A landscape with many valleys, sampled at points; each row gives a point and its height.
A ball rolls from a point to the lowest of its 2 nearest points, and stops where none of them is lower. Distance is the straight distance between rows; heights are no part of it.
q_891: [147 129 178 106 123 171 130 138 154 139  50 117  95  98  90 142 135 129
 160 105]  h=185
q_725: [146 125 142  81 119 155 142  92 111 134 113 187 104 110 128 162 132  80
 154 141]  h=384
q_990: [121 143 118 132 143 150 139 147 139 136 124  56 187 178 145  59 138 181
  88  85]  h=631
q_153: [144 123 145  69 164 205 159 134 175 148 105  93  65 174 131 107 174 116
 135 108]  h=260
q_258: [162 140 119 143 143 101 118 159 110 177 121 141 185 119 124 109 117 198
 134 117]  h=581
q_686: [145 144 120 137  56 118  98  82 118 202 158  96 163 123 124 156  96 137
  94 106]  h=274
q_251: [116 117 125 172 111 143  92  87  70 110 186 119 139 149 133  81 125  95
  93 101]  h=725
q_33: [100 124 110 136 128 120 130 130 138  85 152 135  98 105 105 140 155 126
 152 165]  h=407
q_667: [155 142 144  88 123 155 141 143 160 175  92 115  90 109 100 128 150 162
 148 132]  h=218
q_115: [164 160 103  70 131 112 167 137 152 192 120 155  96 173 182 134  79 124
 116 142]  h=410
q_728: [132 144 115 150 141  83 169 143 168 142 157  99 135 167 155 149  97  98
  79 159]  h=211
q_511: [117 119 144 103 175 132 190 178 166  98  80 129 130 136 140 117 171 179
 154 134]  h=579
q_774: [153 152 100  86 152 114 174 152 154 190 140 152 112 167 163 114 119 145
 119 168]  h=375
q_899: [108 112 124 160 143 106  88 169 104  86 102 121 163  68 110 115 127 196
 168 114]  h=325
q_742: [ 93 123 117 163  93 146  71 120 115  79 109  90 119 105  98  93 140 119
 115 114]  h=297
q_826: [150 146  97 175 133  82 113 148 123 162 147 117 191 121 136 128 106 173
 113 134]  h=600
q_389: [151 125 176 156 110 149  81 103  97 153 126 115 157 164 145 105  78 110
  80  50]  h=396
q_69: [142 123 159 164 138 142  84 133  82 129 103 121 182 133 126  87 110 159
 124  58]  h=528
q_440: [164 113 188 139 140 153 104 101  86 141 137 144 141 161 159 124  79  83
  93  57]  h=442
q_145: [ 86 122 109 139 157 132 160 133 140  88 190  70 113 195 139  81 151 101
  82 139]  h=620
q_881: [129 139 143 121  99 109 128 133 130 111  75 169 122  83 105 169 108 129
 156 147]  h=267
q_38: [ 96 112 168 129 166 115 167 148 164  45 105 145  83 155 140 152 135  77
 129 143]  h=250
q_161: [100 129 119 116 106 112 177 142 187 103  98 137  70 102 105 160 159 129
 157 199]  h=550
q_278: [ 93 104 129 135 167 103 127 164 130  52 121 154 114  99 136 135 151 135
 163 155]  h=168
q_132: [127 129  97 158 154  84 128 163 131 127 146 120 168 123 133 116 133 177
 132 149]  h=575
q_563: [116 146 109 162 125  90 152 120 153 127 188  79 132 163 143 155  94  77
  70 152]  h=314
q_678: [147 116 151  99 126 153 129  92  90 112  86 210 120  88 121 168 120  73
 173 130]  h=356
q_967: [ 81 127  97 126  96  86 124 111 136  71 153 149 105  85 121 188 128  92
 144 185]  h=474
q_554: [131 110 116 168 128 157  91  85  52 127 193 127 149 144 134  55 151 120
 115 104]  h=703
q_206: [ 93 127 130 153 106 137 104  92 116  79 162 124 106 135 115 130 128  76
 123 123]  h=503
q_642: [154 114 130 154 110 166  91  80  63 165 173 132 149 126 124  80 143 140
 131 105]  h=682
q_447: [ 61 107 111 149 133 136  84 138 121  47 149 100 113 111 126 100 146 111
 126 142]  h=427
q_191: [185 144 137  99 105 142 108 117 153 205 119 108 114 148 140 137 105 149
 102  76]  h=470
q_394: [ 99 117 124 138  94 127 110  68  84  85 185 148 116 118 123 157 126  60
 126 130]  h=544
q_484: [160 136 116 124 102 142 119  97 114 211 192 114 139 145 136 108 132 154
 106 118]  h=649
q_443: [142 124 164 127 123 139 112 118 104 107  82 180 130  86 103 157 113 110
 162 114]  h=317
q_318: [135 127 152 175 119 118  75 117  86 119 125 136 170 121 119 121  89 136
 120  74]  h=493
q_301: [ 88 101 146 141 177 127 119 160 122  38 106 129 139 117 143 120 139 134
 151 113]  h=55
q_204: [137 138 160 136 122 141 112 137 146 148 102 106 139 146 115 127 111 146
 112  90]  h=511
q_170: [145 114 153 110 165 179 136 112 115 134 137 148 109 151 126 107 152  96
 144 110]  h=205
q_35: [146 154  67 155 133  86 150 153 151 183 151 105 162 115 131 124 140 184
 129 186]  h=638
q_361: [131 151 118 110  83 101 149 141 151 149  71 149 118  84 108 164 110 150
 154 171]  h=212
q_268: [141 124 105 163 115 104  84 114  64 138 166 162 172  74 113 119 126 179
 154 120]  h=472
q_615: [142 161 116 118  54 124 120 110 169 203 122  78 130 113 106 172 105 137
 105 129]  h=163
q_289: [168 153 119  90 108 106 141 125 151 195 115 140 123 157 166 156  73 118
  95 122]  h=436
q_885: [161 147 113  86 131 137 154 154 147 196 110 142 107 111 117 114 148 181
 154 161]  h=249
q_910: [119 128 148 144 155  93 162 157 168 109 125 108 129 173 147 144 103 105
  90 134]  h=44
q_39: [150 136 141 116 160 133 141 173 141 159  95 106 171 133 130 103 140 209
 133  99]  h=596
q_581: [139 116 155 162 114 141  81  94  71 114 129 158 154 102 119 130 107 113
 144  87]  h=459
q_187: [153 154  96 156 134 102 132 147 142 201 158  95 174 141 136 118 121 177
 105 139]  h=619
q_943: [129 156 104 139  59  97 117  97 140 182 134  99 161 117 121 188  98 118
  99 141]  h=227
q_993: [109 129 125 109 130 103 185 163 175 107  75 164  84 125 134 147 137 137
 162 192]  h=561
q_434: [106 121 131 120 152 191 142 114 124  82 125  83 129 182 133  51 173  88
  82  98]  h=558
q_757: [112 117  98 155 164  75 113 161 115  95 163 147 157 105 141 124 124 155
 138 155]  h=545
q_98: [154 110 174 108 141 203 110 131 133 139  47 109 114 118 101 112 129 114
 159  67]  h=217
q_240: [104 119 118 133 165  70 174 165 146  72 130 166 108 142 160 142 112 101
 126 180]  h=299
q_810: [105 134 135 127  72 100 110  93 113 100 113 148 135 101 109 204  99  84
 126 132]  h=507
q_392: [114 111 124 156 161  78 113 187 128  86  86 134 178  86 141 131 119 197
 153 125]  h=251
q_785: [117 114 149 148 138 171 106 110 107  88 109 117 124 143 115  96 139  92
 128  96]  h=60
q_960: [128 118 146  94 157 215 142 118 142 125 109  87 108 180 133  70 167  95
 110  90]  h=541
q_351: [ 96 135 105 145  69  83 100  91 117 107 149 117 148 106 117 198  99  82
 111 138]  h=480
q_754: [136 127 153 109 160 128 167 185 160 126  58 125 148 121 131 118 149 198
 151 116]  h=585
q_717: [154 127 148 151 154 119  99 150  87 143 106 143 190 118 123 106 112 192
 139  82]  h=559
q_77: [146 119 159  85 181 194 151 122 137 141 137 105  93 198 154  92 147  87
 105  86]  h=527
q_933: [173 117 164  94 163 172 134 107 128 159 151 127  84 189 163 117 116  77
  93  74]  h=506
q_296: [102 132 109 151 107  76 111 115 130  91 153 133 137 111 133 175  92  89
 114 149]  h=444
q_154: [144 136 162  98 143 137 149 135 157 130  97 160  98 152 137 150 115 103
 125 127]  h=74
q_272: [146 141 119  64 162 135 189 157 171 163 123 154  75 175 160 114 146 132
 131 173]  h=342
q_660: [140 138 110 101 161 118 170 156 138 151 130 157 117 132 131 107 160 170
 149 177]  h=288
q_635: [167 111 175 110 145 160 127  97 101 150 155 148 112 168 165 130  98  66
  91  73]  h=478
q_738: [102 128  95 133 141 118 152 140 149 115 165 113 106 125 110 117 177 157
 150 176]  h=362
q_387: [156 132 163 130 144 124 112 132  95 130  96 190 154 115 131 137  99 130
 139 100]  h=366
q_658: [130 155  58 108  87  96 153 101 117 194 176 140 143 118 132 149 136 137
 130 197]  h=636
q_603: [108 106 124 163 112 171  74 106  89  78 107 116 127 101  98  81 147  99
 138 102]  h=204
q_118: [142  89 151 125 134 208 112  98  99 133  88 132 115 102  85  94 147  90
 178  95]  h=265
q_158: [ 98 140  99 117  96 110 168 119 181 114 141 126  80 116 105 168 158 111
 140 204]  h=535
q_17: [143 138 167 156  87 141  76 112 130 164 107  92 157 155 125 123  77 128
  81  58]  h=353
q_76: [ 85 118 112 125 164 160 151 127 112  56 169  82 118 185 147  51 173  86
  81 119]  h=583
q_794: [139 131 132 144 105 160 100  93 103 176 175 104 136 160 127  83 136 134
 101 101]  h=664
q_816: [158 153 121  99  71 132 120 110 140 205 119 115 122  98 104 155 120 152
 128 128]  h=98
q_803: [100 108 123 162 141 135  74 138  83  70 123 128 140  72 105 104 139 150
 169 116]  h=389
q_319: [ 90 142  94 110  67 102 143  98 148 113 141 125 103 102 103 196 140  93
 132 189]  h=509
q_129: [101 115 165 141 164 107 160 160 160  64 112 122 113 170 144 143 117  95
 107 123]  h=183
q_838: [133 136 146  76 163 164 176 145 190 151 133  87  78 199 144 115 161 120
 104 128]  h=284
q_837: [147 112 153 150 158 136 106 116  73 107 138 175 152 121 132 122 123 115
 145  98]  h=418
q_133: [145 150 148 147  61 129  85 107 146 189 115  80 154 136 115 148  77 136
  89  81]  h=315
q_679: [136 136 166 103 113 151 145 133 168 127  74 137  84 116 104 160 131 112
 147 136]  h=150
q_344: [ 84 122 120 155 109 123  90 114 122  66 148 123 108  99 107 144 127 104
 140 140]  h=457
q_137: [101 121  90 143 102 102 101  87  79 103 209 148 132 102 126 152 132 103
 127 150]  h=580
q_755: [140 157  63 128  99  99 145 123 131 190 170 129 145  97 112 131 145 174
 141 190]  h=648
q_892: [121 117 108 167 124 128  72 132  69 113 140 126 151  65  94  96 140 177
 167 111]  h=434
q_978: [143 133 105 126  78 122 113  78  87 192 192 133 157 116 126 138 133 146
 120 138]  h=637
q_305: [105 110 144 125 158 102 176 180 170  78  66 147 110 123 141 143 156 151
 156 154]  h=572
q_879: [160  88 156  95 162 215 127 122 122 149  68 124 110 108  99  94 151 114
 186  82]  h=239
q_79: [127 122 104 155 133  86  95 129  85 107 163 168 163  89 129 138 106 146
 141 137]  h=505
q_817: [139 132 152  89 143 170 154 149 176 151  95 100  89 148 114 123 163 146
 137 119]  h=241
q_748: [144 154 118  80  81 129 147 120 144 180  96 139 102  91 107 160 127 142
 148 159]  h=158
q_420: [171 134 153 112 140 153 113 136 134 188 113 114 135 152 139 110 117 165
 110  71]  h=487
q_88: [193 148 108  75  96 123 121 112 139 215 112 138 109 141 161 148  96 147
 107  98]  h=456
q_63: [133 143 133 129 141 152 127 160 126 143  95  72 194 140 127  68 134 213
 119  71]  h=612
q_139: [119 128  81 144  90  81 103  91  77 138 192 148 168  93 131 160 119 126
 124 152]  h=603
q_95: [150  87 154 109 151 213 122  91 115 137 117 144 103 133 112 106 144  70
 160  97]  h=259
q_322: [ 99 126 102 145 129  67 156 157 171  84 117 144 112 116 151 165 112 109
 133 189]  h=367
q_982: [112 114 138 148 159  98 127 170 136  78  93 132 153 120 134 132 125 162
 141 120]  h=170
q_830: [118 124 152 123 162 105 167 136 130  74 131 176 101 151 143 145 115  75
 123 153]  h=201
q_770: [112 144  96 169 117  67 132 121 134 112 183 102 148 131 152 170  84  83
  84 155]  h=387
q_176: [117 124 113 112 169 123 176 150 141 105 141 158 105 136 128 112 177 146
 154 182]  h=320
q_784: [ 74 114 105 150 116  79 124 150 173  66 136 129 102  88 138 176 119 108
 140 186]  h=422
q_813: [132 130 138  90 164 148 180 145 170 140 141 130  87 173 133 119 170 127
 123 158]  h=316
q_741: [ 91  99 123 130 188  87 164 177 140  50 139 151 117 135 165 127 145 121
 137 164]  h=258
q_594: [126 136  79 115  88  99 134  83  82 165 187 162 144 109 128 152 142 131
 131 175]  h=621
q_269: [ 69 115 111 151 113 138  96 147 137  64 109  76 119 112 112  93 153 141
 127 129]  h=365

For each start below, name the point where the ball stops.
q_88 => q_667
q_826 => q_301
q_305 => q_301
q_258 => q_816

Call two points neighbours if one is among the 2 nearest of the other. Go from one point of each pair to the other, from neighbour to neighbour, staying as low as possible. Name the highest point that can't be avoided.
q_830 and q_910 => q_38
q_667 and q_785 => q_344
q_910 and q_301 => q_240
